A landscape with many valleys, sampled at points; each row gives a point and its height.
A ball rolls from a point to whichever of its 2 nearest points has the largest drop for the distance, and stops where none of them is lower. Distance is the straight distance between rows; heights are no part of it.
fezuk h=4.47: 123 102 86 89 130 124 63 93 75 73 89 83 111 69 78 109 102 80 134 65 123 120 111 123 66 83 67 125 96 65 109 104 34 107 114 116 91 104 93 89 107 95 89 117 112 92 128 118 60 100 141 75 76 104 118 82 94 97 64 106 94 128 90
Favur h=4.91: 108 79 99 136 111 90 95 94 104 110 116 95 101 46 90 63 96 66 142 134 122 93 109 89 106 96 79 108 112 98 72 131 144 129 106 98 76 112 79 102 104 79 100 109 102 129 92 89 104 95 102 79 99 160 93 87 106 86 88 104 120 129 119
Zimo h=0.90: 82 119 68 93 90 78 125 115 117 86 81 128 110 123 129 86 88 114 86 100 104 93 101 128 85 138 131 90 93 127 88 100 126 84 112 81 156 124 99 108 56 78 102 71 81 67 77 87 93 92 84 107 107 83 114 72 114 130 112 136 90 115 128
Gar h=2.58: 105 98 129 96 101 135 67 76 67 81 104 83 98 77 69 87 126 113 101 83 117 128 113 52 70 101 91 106 99 76 104 85 79 125 133 82 52 114 98 99 135 102 80 120 105 126 121 116 85 92 98 66 96 108 131 92 71 93 59 125 67 90 57
kigi h=5.36: 81 75 116 122 83 81 59 100 126 100 78 103 86 91 85 73 75 127 112 125 77 135 126 104 142 113 99 120 152 95 96 70 135 105 101 76 39 136 78 109 96 126 95 98 91 111 101 55 84 60 95 102 112 132 59 106 137 114 77 96 125 103 99
Zono h=1.45: 92 61 133 113 99 119 66 80 73 106 97 86 79 78 68 69 125 120 103 73 103 143 115 46 101 100 96 101 113 73 99 96 81 122 133 88 31 116 95 93 127 119 83 142 109 141 130 105 78 77 114 91 106 139 103 101 88 91 54 101 85 75 51
Gofu h=6.64: 99 121 93 90 101 96 97 105 105 99 110 85 70 111 106 149 87 65 132 129 78 68 118 155 109 110 83 132 82 92 118 87 87 102 60 114 108 94 115 90 100 110 119 70 114 59 94 113 112 109 88 97 96 72 83 86 88 96 105 92 100 123 121
bak h=6.54: 69 108 128 96 106 77 101 112 99 110 76 82 101 75 85 138 72 106 80 87 59 98 93 129 162 80 76 91 179 116 137 110 104 102 52 85 78 79 45 131 114 110 140 111 81 91 88 62 105 73 116 63 93 88 76 131 151 84 130 74 125 81 134
ponag h=6.13: 130 73 106 121 92 111 69 83 114 97 110 105 132 57 83 75 105 111 121 114 121 135 111 59 97 68 82 122 123 99 70 76 131 119 140 91 34 120 87 116 123 100 70 95 116 155 89 91 90 109 94 108 89 138 104 89 81 103 77 98 100 116 77
Zatu h=3.76: 57 87 81 135 100 66 69 87 81 120 111 98 60 134 111 32 115 93 109 83 90 125 88 122 143 134 112 61 81 100 63 106 82 78 101 110 106 106 114 47 60 121 96 156 85 78 123 89 84 71 132 117 114 127 49 111 127 86 63 82 133 74 97
repuv h=7.67: 96 109 76 116 119 73 104 98 93 105 153 112 125 82 115 85 136 75 114 91 124 83 86 118 116 54 68 78 122 138 66 137 136 107 105 87 132 83 73 88 84 57 110 98 89 92 80 78 110 108 113 96 84 95 109 105 102 71 139 128 83 100 174
fiv h=2.73: 104 86 110 105 97 119 121 90 99 80 79 101 125 57 91 67 84 105 101 108 134 101 100 47 61 116 107 98 106 96 101 129 134 134 124 72 92 129 87 129 111 67 85 108 82 135 96 103 104 89 83 54 97 154 139 85 115 108 76 134 82 119 84
zud h=7.72: 122 76 96 85 80 109 112 119 112 125 81 140 132 124 120 135 81 144 57 81 83 134 85 83 108 62 115 113 96 119 100 79 84 65 120 130 90 75 111 110 92 118 79 89 116 121 86 98 86 110 105 167 106 72 118 102 99 122 110 56 118 86 73
Nad h=6.32: 109 103 108 105 85 104 58 100 100 100 99 91 63 107 107 122 90 70 129 117 84 96 127 145 84 137 93 137 81 77 112 72 68 103 75 116 68 105 124 72 101 122 102 69 133 70 107 113 84 90 96 105 97 77 73 73 82 105 68 88 113 115 80
Fot h=2.62: 96 91 102 106 126 120 130 88 88 110 106 77 67 91 57 93 102 107 124 140 95 103 110 50 143 83 106 121 64 65 100 118 120 123 99 94 90 124 119 125 146 118 94 150 77 141 129 108 129 110 76 75 129 152 101 137 115 85 96 93 89 95 85
boguk h=3.37: 66 137 97 95 96 103 135 100 93 104 117 95 68 133 119 102 123 100 82 110 94 62 104 100 98 132 126 77 78 121 102 126 140 121 85 66 154 98 107 105 93 68 119 89 56 73 97 100 127 105 57 85 122 86 121 102 102 90 138 156 50 84 139
Bire h=8.03: 118 101 69 109 120 95 95 114 96 120 153 96 119 92 118 94 134 56 102 91 125 92 97 123 108 56 67 101 97 121 86 136 122 102 100 122 116 57 70 59 88 62 109 80 112 95 87 99 108 116 119 105 89 109 123 86 82 72 134 101 92 111 150
vopu h=4.41: 84 88 94 94 107 105 124 97 92 87 73 103 87 109 89 74 87 119 99 90 105 119 97 80 97 126 123 96 70 83 104 121 90 88 112 97 128 120 108 110 91 107 86 132 75 98 117 103 92 79 100 88 117 127 119 101 123 114 72 111 98 102 82
voniv h=6.05: 119 94 123 112 87 101 46 85 96 101 114 89 85 90 94 101 116 69 119 94 98 90 118 116 70 127 84 114 100 77 102 61 64 108 90 114 45 103 117 72 115 119 99 77 142 99 105 116 81 104 110 111 85 72 58 79 58 101 62 92 110 93 68
molik h=6.69: 119 89 122 118 100 92 80 83 120 109 124 102 145 37 89 87 105 103 127 108 121 99 101 65 106 51 59 93 170 114 73 91 156 139 124 80 49 111 58 132 140 76 95 106 98 149 83 83 101 115 96 86 75 136 100 113 99 91 118 111 105 114 109
vakel h=3.56: 119 111 106 88 122 136 74 79 60 76 106 79 115 81 73 95 126 101 103 54 128 125 92 68 69 75 82 91 92 72 103 100 50 109 125 104 90 92 101 95 128 102 86 132 104 113 128 129 82 113 123 66 82 98 135 103 77 87 69 113 75 97 67
lup h=4.33: 77 77 87 134 111 75 82 80 85 114 101 89 66 98 81 44 101 81 132 107 94 116 99 107 139 133 111 76 76 81 64 115 82 87 91 110 89 120 117 73 83 127 98 160 106 105 128 92 87 82 126 99 112 148 31 113 130 84 57 76 138 88 87
mizop h=2.72: 76 128 50 95 107 73 131 98 98 71 92 112 104 129 105 64 100 105 101 91 104 84 78 110 105 138 143 61 72 120 73 101 100 70 108 82 185 134 123 118 56 99 107 122 58 68 97 93 105 97 106 109 117 84 86 98 120 113 101 127 101 102 116
gon h=4.60: 138 100 80 93 100 113 123 111 128 110 113 119 133 116 118 139 92 93 96 122 107 93 89 108 89 62 98 115 84 114 99 83 115 89 107 126 109 76 111 96 98 98 101 61 132 113 71 112 113 139 91 121 87 77 122 87 72 112 129 74 99 123 107
buk h=3.72: 91 85 106 91 103 120 125 99 87 78 64 101 100 80 91 70 83 120 81 83 116 120 103 61 68 128 118 97 87 81 112 138 107 109 118 84 117 119 85 113 93 76 86 118 75 110 112 105 90 74 92 58 108 142 148 85 125 114 69 131 75 106 80
Tisod h=7.01: 118 111 61 116 126 96 137 103 91 115 161 94 110 89 103 49 127 47 121 122 144 51 88 88 96 95 100 71 58 98 64 158 137 108 83 110 151 83 98 71 77 65 104 114 96 99 96 114 129 116 103 75 104 139 95 106 91 61 128 114 102 114 136
Lani h=4.87: 92 84 128 103 98 98 95 102 107 113 91 98 84 89 82 115 85 114 100 113 73 110 119 92 133 92 90 122 124 97 112 99 116 112 90 95 63 102 85 110 120 117 106 106 88 114 96 85 106 77 90 98 110 114 97 111 111 100 98 85 104 98 96
zariz h=3.85: 62 117 114 125 90 61 43 84 81 99 139 102 76 120 106 65 136 95 113 90 85 97 98 129 143 112 89 58 133 124 72 71 113 107 105 71 85 115 102 77 94 115 106 126 72 71 98 74 94 79 103 114 91 73 44 126 101 85 89 113 106 62 128
Dumef h=4.15: 72 156 103 90 106 99 128 99 75 78 111 86 71 123 109 96 124 85 82 94 103 57 95 100 72 145 131 61 75 108 105 122 94 109 82 71 167 97 121 105 97 80 120 98 65 60 107 118 116 111 81 63 117 66 109 100 85 84 118 153 57 78 122
Belip h=5.57: 119 104 122 103 79 110 57 92 109 84 116 110 108 89 92 106 115 135 108 127 103 127 127 80 106 78 91 127 126 110 82 32 128 125 139 78 41 139 103 116 131 120 73 66 103 127 81 89 92 107 62 119 93 86 101 103 66 111 92 120 83 98 85
Lir h=5.18: 127 126 98 93 115 127 43 91 88 68 115 79 117 59 94 122 120 75 129 80 130 104 122 141 58 67 46 126 123 87 105 73 64 131 112 105 83 100 78 91 121 72 99 72 123 87 103 116 74 123 117 64 60 70 123 78 70 97 85 134 76 126 112
Gal h=7.47: 118 98 71 81 91 96 95 127 105 122 78 143 113 126 131 158 78 120 81 71 84 128 86 139 97 76 115 125 95 114 111 82 50 59 97 130 110 78 108 90 71 113 98 89 126 87 110 100 65 105 143 158 95 61 113 90 112 114 99 54 130 107 91
vuga h=7.53: 129 79 108 101 87 116 57 114 120 94 67 118 104 86 91 120 76 141 98 108 89 165 129 100 105 79 92 164 117 88 100 73 81 86 128 104 41 110 93 101 95 118 68 73 118 118 106 88 57 77 115 135 101 116 114 84 105 116 71 78 112 117 76
nupeg h=3.86: 79 118 67 92 116 77 122 93 103 75 90 92 92 115 97 102 78 85 126 103 93 71 90 140 110 119 115 89 83 101 99 103 81 81 74 93 159 124 129 119 75 115 115 123 77 60 105 94 105 103 105 97 99 84 68 108 128 108 102 105 108 113 115
diri h=4.35: 97 82 122 102 82 86 78 116 113 128 91 111 89 100 122 120 94 104 75 95 69 113 109 111 115 103 89 119 113 112 112 96 106 93 85 118 71 71 79 85 93 103 105 75 110 94 87 96 99 79 104 129 104 85 104 84 102 109 104 73 113 89 102
zufe h=5.94: 102 122 101 90 113 136 88 88 59 98 147 89 64 148 85 115 162 99 94 82 101 120 93 71 129 75 97 92 39 79 109 94 63 111 133 109 107 84 129 59 133 113 80 127 93 98 132 133 112 117 100 108 109 84 131 112 59 64 88 103 65 65 85
Ror h=4.97: 83 102 94 87 124 81 98 84 103 57 72 78 125 83 58 70 70 121 136 113 109 100 98 92 112 117 99 98 140 84 96 89 104 106 109 55 97 161 107 151 111 112 99 135 81 103 102 70 87 77 104 78 99 124 59 133 139 117 87 113 119 113 86
mozur h=5.48: 116 110 80 81 110 148 104 100 77 104 121 100 78 146 88 135 128 106 92 97 101 129 101 83 120 67 108 125 32 80 108 96 77 99 124 125 111 81 130 72 121 116 81 107 104 103 125 134 110 120 94 110 114 97 145 100 71 90 90 88 66 99 76
sobef h=7.25: 89 98 93 111 123 62 111 97 100 100 108 106 130 64 107 108 99 76 105 65 102 81 78 138 118 61 65 69 146 133 98 139 97 88 83 95 128 67 64 110 80 68 127 118 88 81 88 72 95 100 135 85 75 88 86 112 128 78 126 99 109 92 162
nuton h=2.52: 136 135 85 93 87 104 61 98 109 76 127 120 112 111 108 132 115 100 118 126 101 89 110 132 88 89 95 119 98 109 88 19 83 97 125 107 86 120 134 107 110 124 87 45 138 93 82 103 84 136 86 133 77 32 80 98 50 110 98 108 109 113 97
kodaf h=6.88: 106 84 108 110 86 87 135 113 129 98 82 102 115 78 122 74 70 72 100 124 116 56 97 102 48 150 111 94 96 105 106 136 140 106 82 98 116 105 85 95 76 64 106 64 105 101 66 105 113 94 83 81 99 132 108 64 107 119 103 109 113 128 112
zovop h=5.93: 91 92 109 129 101 54 52 97 114 108 110 104 107 64 101 79 94 87 126 100 88 105 110 143 146 83 67 97 154 123 70 97 118 96 93 106 65 102 61 93 92 102 116 109 100 99 84 67 89 81 127 106 81 112 46 108 127 90 98 80 140 103 141
zape h=4.81: 135 96 69 93 122 155 112 89 99 94 114 103 102 127 67 126 100 111 112 128 103 138 99 67 130 48 109 139 38 83 89 86 99 95 123 128 98 93 136 100 130 125 69 108 107 126 115 125 114 126 92 114 108 123 138 110 84 95 90 76 76 118 74
kasod h=6.31: 129 90 115 115 100 91 86 92 132 114 126 111 150 55 114 112 109 89 112 105 111 95 90 96 102 39 57 98 153 121 85 79 134 108 109 106 68 80 59 108 123 84 103 75 119 131 64 87 103 136 104 113 67 97 100 104 79 97 133 86 113 109 127
Foro h=8.47: 123 79 101 107 88 127 123 103 108 118 108 111 106 109 105 77 101 101 78 119 112 102 99 50 70 108 132 114 54 95 92 111 133 108 116 112 84 91 109 87 103 90 83 82 113 138 84 118 127 108 69 109 121 133 135 79 78 110 99 94 83 108 65
Getot h=7.94: 102 83 89 101 92 133 103 94 107 75 45 101 86 108 66 70 74 148 104 140 92 133 126 57 87 137 149 133 72 71 101 64 105 99 133 72 85 168 134 127 104 117 59 98 95 129 115 89 82 77 75 103 122 123 113 89 111 134 64 116 85 111 53
Dala h=6.23: 83 113 101 107 108 73 60 104 107 103 87 95 93 85 99 122 79 99 114 92 65 113 108 157 157 81 70 118 149 112 110 89 88 85 70 105 74 96 68 101 84 119 121 100 93 73 93 63 85 74 128 100 88 87 68 110 139 89 102 71 134 102 141
nik h=5.35: 67 123 107 72 94 118 123 95 89 68 42 64 62 131 97 118 67 136 92 111 73 83 111 111 77 155 140 95 103 67 130 73 65 95 66 82 124 138 137 136 112 129 118 113 80 63 134 110 97 92 72 78 110 75 92 118 127 131 98 127 90 95 65
Zabol h=3.83: 106 94 122 74 114 108 161 96 103 92 76 100 143 79 94 144 74 120 75 74 107 87 76 77 81 64 91 78 127 110 127 130 93 95 92 97 116 71 91 152 120 87 114 111 96 111 92 91 110 126 101 73 85 91 126 123 111 107 128 95 85 97 97
Bakiz h=4.64: 92 100 101 93 114 81 140 96 109 95 87 77 92 90 93 110 68 73 119 98 88 54 86 118 95 117 99 87 87 89 121 128 81 80 46 114 142 96 114 121 95 116 127 119 98 79 109 104 120 112 105 80 98 99 64 116 125 97 107 79 118 111 101
Bel h=3.38: 71 141 76 111 92 63 79 89 93 71 123 115 98 128 111 88 127 107 113 96 94 90 92 132 128 112 104 67 118 136 71 53 102 94 121 65 125 133 122 115 84 115 107 98 67 58 87 69 94 99 94 120 95 49 64 113 98 96 104 139 96 79 140
zonob h=0.44: 100 87 114 82 79 97 152 111 114 97 57 115 121 113 117 101 76 130 53 86 98 74 79 76 52 130 142 67 101 114 109 97 102 78 95 102 123 99 118 140 91 102 106 88 99 109 86 104 111 113 77 114 105 80 105 102 102 132 116 99 100 88 63
lobal h=8.53: 107 97 94 89 87 117 143 130 114 137 111 114 110 116 139 86 104 86 55 109 125 81 104 85 68 118 119 107 70 120 117 157 150 105 91 106 114 60 81 64 79 60 105 57 109 105 74 114 131 91 76 96 116 130 156 72 87 108 145 103 80 112 114
suta h=4.06: 91 98 90 95 128 107 123 77 93 63 69 86 129 59 54 62 73 111 131 119 134 101 96 51 89 110 107 103 105 79 95 124 114 120 123 63 114 162 110 154 112 87 80 138 83 129 108 93 101 92 96 53 102 157 102 114 136 110 78 121 106 121 77
laza h=3.02: 58 116 82 123 102 72 65 87 67 95 136 97 61 131 108 42 143 85 120 89 97 110 96 122 141 130 101 56 78 106 59 102 94 95 112 80 123 115 109 53 69 103 94 143 68 71 116 95 88 71 118 106 112 104 69 106 104 77 73 120 108 71 125
mot h=7.35: 112 102 82 120 84 74 95 115 122 109 125 101 110 102 129 60 103 48 115 126 122 67 107 127 66 144 106 102 79 111 84 107 124 95 91 104 106 104 98 62 67 81 103 54 125 89 65 102 105 97 90 113 102 109 80 54 72 113 106 103 118 123 118
seli h=4.98: 119 82 117 100 103 100 132 98 110 116 119 101 139 81 105 107 107 91 78 79 118 77 67 69 78 67 87 70 107 110 107 127 116 98 89 114 105 56 86 111 116 82 106 100 114 121 83 107 123 133 102 95 86 99 112 115 88 91 126 83 98 89 96
gem h=8.16: 121 73 93 102 94 142 117 97 107 91 67 102 94 100 77 90 74 123 101 130 107 130 113 49 72 109 135 136 54 74 101 91 103 101 125 103 81 130 127 115 108 110 61 96 113 138 106 114 97 96 79 100 111 134 134 78 95 118 62 92 78 119 49
Vab h=5.41: 105 92 78 96 129 85 150 110 98 97 90 86 96 82 91 101 70 59 116 88 110 75 80 109 104 105 95 98 65 78 119 167 71 65 55 141 163 77 96 97 80 94 114 133 100 83 114 116 118 108 134 72 101 131 93 102 132 82 97 66 133 124 112
teve h=5.62: 126 100 133 98 99 115 30 88 97 82 102 76 105 49 92 116 111 78 126 88 109 106 132 127 59 91 49 132 139 76 114 69 70 127 102 105 35 102 79 89 125 93 99 71 134 101 102 111 72 105 113 75 70 83 89 76 67 100 73 117 95 109 89
Vake h=3.82: 88 74 118 93 75 97 109 127 111 136 71 101 82 115 127 106 75 92 61 91 71 104 101 104 89 136 109 110 87 99 127 126 104 80 69 129 96 58 82 79 74 93 107 81 115 88 99 105 107 73 106 119 120 102 114 70 114 112 96 70 119 96 86
biz h=6.24: 117 93 73 102 133 88 154 110 92 119 132 90 105 80 99 66 103 48 103 87 138 63 78 90 97 97 93 75 58 86 94 185 97 82 65 133 163 62 88 74 75 67 108 127 101 92 113 121 127 112 127 64 109 144 101 110 111 58 117 87 114 107 124
pibe h=3.79: 122 88 94 89 134 140 120 82 98 96 104 84 102 92 52 122 85 113 121 132 103 120 102 52 134 50 90 136 70 73 102 104 106 113 106 112 80 105 113 121 149 124 85 135 98 141 119 108 118 118 90 86 110 142 119 131 102 89 100 77 85 116 74
Filu h=2.33: 90 106 111 83 102 85 161 94 103 84 82 104 122 104 101 106 90 127 68 73 98 68 67 74 70 104 126 50 114 119 108 109 84 87 89 85 142 92 121 153 106 109 117 113 82 101 100 97 115 124 86 93 99 72 89 129 102 109 126 109 89 73 87
Kidan h=7.96: 112 85 96 66 84 120 133 133 108 121 75 140 140 124 137 143 92 136 31 71 106 120 78 87 65 76 127 100 99 126 114 102 94 72 123 116 111 60 105 106 87 83 94 74 123 112 84 107 95 120 102 135 97 61 152 86 87 128 118 83 92 90 77
mol h=5.49: 93 78 107 130 102 71 71 95 118 96 96 103 104 48 85 65 82 92 142 134 105 106 121 104 127 106 80 116 148 103 78 102 143 119 104 79 52 135 69 114 100 99 101 105 96 123 87 68 92 77 105 88 98 153 66 100 127 99 86 100 136 121 121
fuz h=4.70: 73 119 101 78 84 102 91 107 83 99 104 110 67 147 114 144 121 131 84 95 73 112 111 122 128 93 105 106 98 119 114 69 90 109 116 87 109 103 120 97 102 115 98 82 86 70 107 97 97 98 72 130 105 51 118 106 85 103 108 120 75 76 110
kabev h=6.95: 113 120 75 82 111 109 92 119 99 114 112 99 84 115 117 165 102 63 104 100 90 91 110 157 109 78 77 138 76 100 127 106 70 91 75 138 116 61 97 69 88 93 118 66 128 66 103 117 95 114 123 103 93 64 118 76 84 81 110 80 100 125 129
favu h=3.74: 133 119 83 98 96 124 92 102 130 91 124 117 113 111 115 147 104 98 110 152 105 107 113 127 102 61 89 140 89 118 96 54 122 110 114 117 99 99 113 94 114 102 91 38 134 103 71 113 108 137 71 115 86 72 123 86 59 108 118 93 87 130 119
dani h=5.12: 88 114 127 83 72 105 84 111 105 88 97 110 82 122 107 136 108 152 81 123 75 108 127 103 114 96 105 113 134 117 103 39 121 120 118 77 73 126 114 124 118 123 96 61 89 96 89 84 99 98 42 122 103 54 104 113 81 122 115 125 80 80 99
Mosa h=5.44: 85 91 109 90 108 79 76 92 117 73 71 85 110 103 69 88 60 129 120 117 80 108 109 114 136 112 101 106 159 84 110 64 108 101 91 62 63 150 97 133 105 132 107 118 88 93 97 60 80 72 95 91 104 115 42 135 144 118 93 94 126 107 90
gafuf h=6.01: 127 68 124 130 99 101 110 99 110 156 140 106 128 64 109 82 120 77 87 107 115 79 79 52 97 65 78 78 125 109 84 140 159 123 89 126 68 49 62 87 125 72 106 106 114 157 81 107 130 123 108 105 97 143 110 112 89 74 131 77 114 98 105
mepi h=2.27: 68 126 83 98 82 105 127 106 106 94 82 114 83 134 128 88 99 123 77 120 93 89 124 109 90 152 137 99 82 117 96 100 147 110 112 74 145 124 95 105 80 69 102 67 65 73 86 97 107 89 57 93 115 92 134 69 107 121 118 161 59 105 128
moni h=6.89: 103 63 146 115 88 102 37 99 72 140 118 96 91 82 107 85 148 89 76 51 94 127 106 84 105 78 68 98 127 101 92 119 90 121 112 128 40 48 59 59 119 86 101 121 117 125 115 109 91 83 132 122 91 108 95 101 78 76 95 79 93 61 99
rabit h=2.39: 62 113 117 86 126 100 134 83 66 96 107 75 60 111 70 93 118 125 111 70 97 117 85 85 138 89 98 73 85 72 114 141 58 99 89 87 146 99 107 103 115 120 106 177 58 90 144 120 106 87 115 65 109 116 95 159 130 69 98 105 80 63 101
Ronap h=7.79: 128 120 49 109 100 86 102 105 116 103 149 104 109 129 114 95 118 43 128 134 121 73 101 136 106 93 96 107 52 108 75 89 106 87 100 125 131 96 118 64 79 100 100 59 127 84 79 116 112 127 104 129 96 81 76 70 60 92 120 91 110 130 121
tofig h=4.92: 75 137 116 90 105 102 119 92 67 81 108 93 81 124 90 80 132 119 75 69 100 94 81 59 83 126 126 51 82 100 102 107 72 97 110 77 147 100 119 110 107 105 104 133 65 90 117 119 105 98 99 76 120 78 116 120 89 87 95 133 73 60 90
Rubu h=4.00: 105 99 109 117 108 98 111 94 97 101 121 99 121 51 100 71 105 80 119 114 133 82 101 75 77 99 82 87 123 105 85 141 152 145 104 75 100 109 73 118 109 54 101 103 80 123 82 96 110 93 81 61 93 145 125 96 109 86 104 136 86 118 124
zolon h=5.00: 76 110 110 83 95 110 108 97 83 75 56 92 76 128 90 96 83 135 93 83 86 111 98 98 82 146 130 88 100 78 124 82 55 89 95 82 119 128 126 112 98 130 100 128 80 77 129 105 80 77 101 86 107 84 101 108 123 123 72 116 98 92 65
Vonad h=6.58: 107 66 141 127 94 88 66 111 86 160 129 104 115 59 115 81 135 84 73 65 96 104 95 75 109 62 65 91 146 121 86 135 135 118 100 126 53 42 41 76 120 65 111 111 113 141 92 97 108 94 125 116 90 119 99 107 93 71 126 75 108 70 120
bovi h=3.07: 99 78 95 91 62 97 136 134 124 136 65 106 93 137 133 101 70 91 60 104 83 81 96 106 63 154 143 101 55 95 123 120 104 66 65 132 119 71 111 76 63 95 104 67 125 88 97 122 122 101 91 140 128 99 110 65 97 126 113 67 125 105 65
zarik h=5.59: 150 95 78 109 112 113 114 86 142 100 125 115 167 83 113 127 97 82 115 123 128 99 73 99 94 28 72 98 119 119 82 74 130 94 115 116 104 80 83 105 110 84 94 72 128 127 61 101 109 154 103 109 74 100 124 97 77 107 137 86 107 129 123
bepa h=6.03: 86 94 134 90 95 98 113 101 123 82 52 69 85 84 85 123 44 96 112 133 77 61 117 118 81 141 99 112 136 79 136 89 108 110 48 80 79 123 106 139 117 115 126 84 100 91 97 90 110 89 75 65 97 108 68 105 124 125 102 94 115 120 87
rafam h=1.07: 104 130 95 90 73 78 74 106 102 89 110 128 116 128 127 114 115 117 85 91 92 87 91 123 76 117 121 78 115 131 85 33 78 77 121 92 101 115 134 106 85 122 95 64 116 84 84 90 91 117 91 144 94 21 73 93 69 122 99 110 115 85 96
mur h=0.81: 86 102 114 94 130 108 141 84 76 104 119 77 60 99 64 91 113 111 117 101 103 100 87 61 130 87 103 91 61 62 103 135 82 101 84 104 127 104 116 110 129 117 96 168 72 119 138 122 130 107 96 71 121 134 93 149 112 71 98 95 86 76 87
bamot h=8.74: 130 80 96 108 92 122 132 118 116 134 113 104 111 107 119 79 99 70 79 121 123 89 100 77 63 111 119 115 48 94 106 141 132 99 90 127 92 63 91 60 88 79 96 64 129 122 84 125 131 104 86 103 121 145 136 64 74 102 118 74 101 120 89
guzer h=7.26: 122 108 72 89 103 98 80 132 105 130 91 129 113 106 137 163 98 87 80 64 90 122 91 156 102 59 83 139 104 117 119 99 46 72 90 143 107 49 79 71 74 85 111 71 137 83 105 104 75 110 156 139 93 55 116 75 98 95 113 60 125 107 119
vibop h=7.10: 88 67 140 120 75 100 24 92 78 134 101 105 69 118 112 95 139 109 74 58 76 153 110 91 129 99 85 109 120 99 100 88 73 115 119 120 28 67 82 47 110 118 92 113 115 110 117 108 75 66 123 144 98 94 83 97 86 90 73 65 102 52 80
Lil h=4.14: 60 123 87 84 94 86 105 96 81 102 99 100 75 156 111 134 118 117 86 67 71 100 78 130 128 100 110 70 100 121 124 85 58 88 91 93 140 93 130 91 79 122 115 123 78 52 124 95 97 97 103 124 105 43 88 127 110 89 115 103 94 66 110
fam h=6.84: 86 110 109 95 131 78 127 102 109 90 80 84 131 55 75 140 65 93 112 91 83 79 90 130 141 59 63 93 164 114 126 125 98 93 67 90 104 88 57 145 112 97 137 116 90 96 84 60 103 98 128 62 75 97 85 127 142 80 139 81 125 105 145
fepa h=5.45: 78 132 112 92 105 111 75 93 52 83 130 89 67 130 91 92 158 102 92 68 100 112 95 84 105 111 97 69 76 96 104 95 60 111 130 78 116 95 112 72 110 102 94 127 73 81 123 120 91 86 112 88 105 73 125 106 72 73 78 128 73 64 100
zok h=7.75: 130 124 53 123 117 105 113 84 98 103 178 90 102 115 91 70 138 28 138 149 125 49 92 96 109 86 98 82 47 89 64 97 123 112 98 115 132 95 120 67 104 92 96 91 115 103 93 117 133 139 96 98 100 105 75 105 60 68 123 107 95 111 118
vabe h=8.25: 91 105 88 69 77 107 141 135 102 131 98 128 111 146 140 98 114 111 30 78 115 96 92 88 69 121 141 86 69 129 114 131 123 80 107 105 129 63 104 77 68 72 100 61 114 93 84 108 119 103 84 128 119 78 147 74 81 122 142 107 77 84 95
velo h=7.31: 130 76 125 120 87 105 26 102 106 121 83 108 102 76 100 110 107 116 93 74 81 153 117 108 117 66 69 143 132 96 90 79 68 98 121 131 23 78 70 81 113 110 89 88 128 123 104 97 65 86 138 144 88 103 82 94 89 96 84 60 119 87 84
pozat h=6.39: 102 78 139 98 87 91 127 103 131 84 53 92 117 68 98 100 43 95 97 111 98 65 93 94 59 135 95 91 134 93 127 114 118 106 74 86 87 116 87 137 104 95 114 86 105 109 82 91 104 90 91 72 89 124 86 96 125 126 94 98 123 118 87
saf h=3.49: 64 121 84 74 115 101 128 91 78 90 91 94 66 145 86 135 103 131 108 74 78 116 84 111 149 85 105 90 81 92 121 104 44 82 93 92 151 107 128 104 94 134 106 154 70 63 136 103 94 92 111 106 108 78 101 138 129 87 110 94 91 82 101
Soliz h=2.48: 85 137 71 103 92 59 66 99 99 79 117 127 114 119 127 100 118 98 104 71 104 91 82 158 97 114 104 66 123 138 85 60 77 78 108 81 128 115 118 98 59 108 108 86 97 52 83 75 79 103 119 123 81 29 60 92 100 105 97 117 114 90 135
Zapur h=2.03: 92 83 98 88 60 99 133 125 120 112 46 112 100 144 134 108 68 132 56 101 79 83 94 106 62 157 156 85 81 101 110 79 100 65 85 115 124 103 125 113 69 105 101 75 108 92 102 111 104 103 78 139 116 72 103 84 104 144 104 96 114 96 61
Duses h=7.73: 120 87 99 96 76 119 73 109 126 82 61 119 97 108 87 103 63 152 104 137 87 143 133 101 93 122 125 150 98 88 96 45 94 88 127 87 68 147 120 113 83 127 62 68 117 107 103 86 61 82 84 135 103 97 96 89 107 131 67 104 105 120 67
zime h=5.70: 68 99 131 96 85 103 122 95 106 88 56 61 57 109 93 104 66 104 93 126 68 63 115 109 83 154 124 92 109 70 130 92 106 111 46 79 101 122 115 128 118 114 128 103 77 84 119 106 120 91 57 70 119 102 74 111 125 124 101 117 91 96 79

Call two points neighbours if one is among the 2 nearest of the other. Go from one point of each pair to the other, from neighbour to neighbour, staying as low as possible. Name the highest point that can't be avoided.
Zimo / fiv | Ronap
rafam / laza | zariz
Zimo / rafam | molik
Zimo / mur | zufe
fiv / kigi | Mosa

For each start below, name the point where the ball stops.
ponag | mur
teve | Zono
lobal | Zono
guzer | Zono
gafuf | zonob
fam | fiv
bepa | fiv
Bire | Zimo
tofig | Zimo
Foro | zonob
zok | Zimo
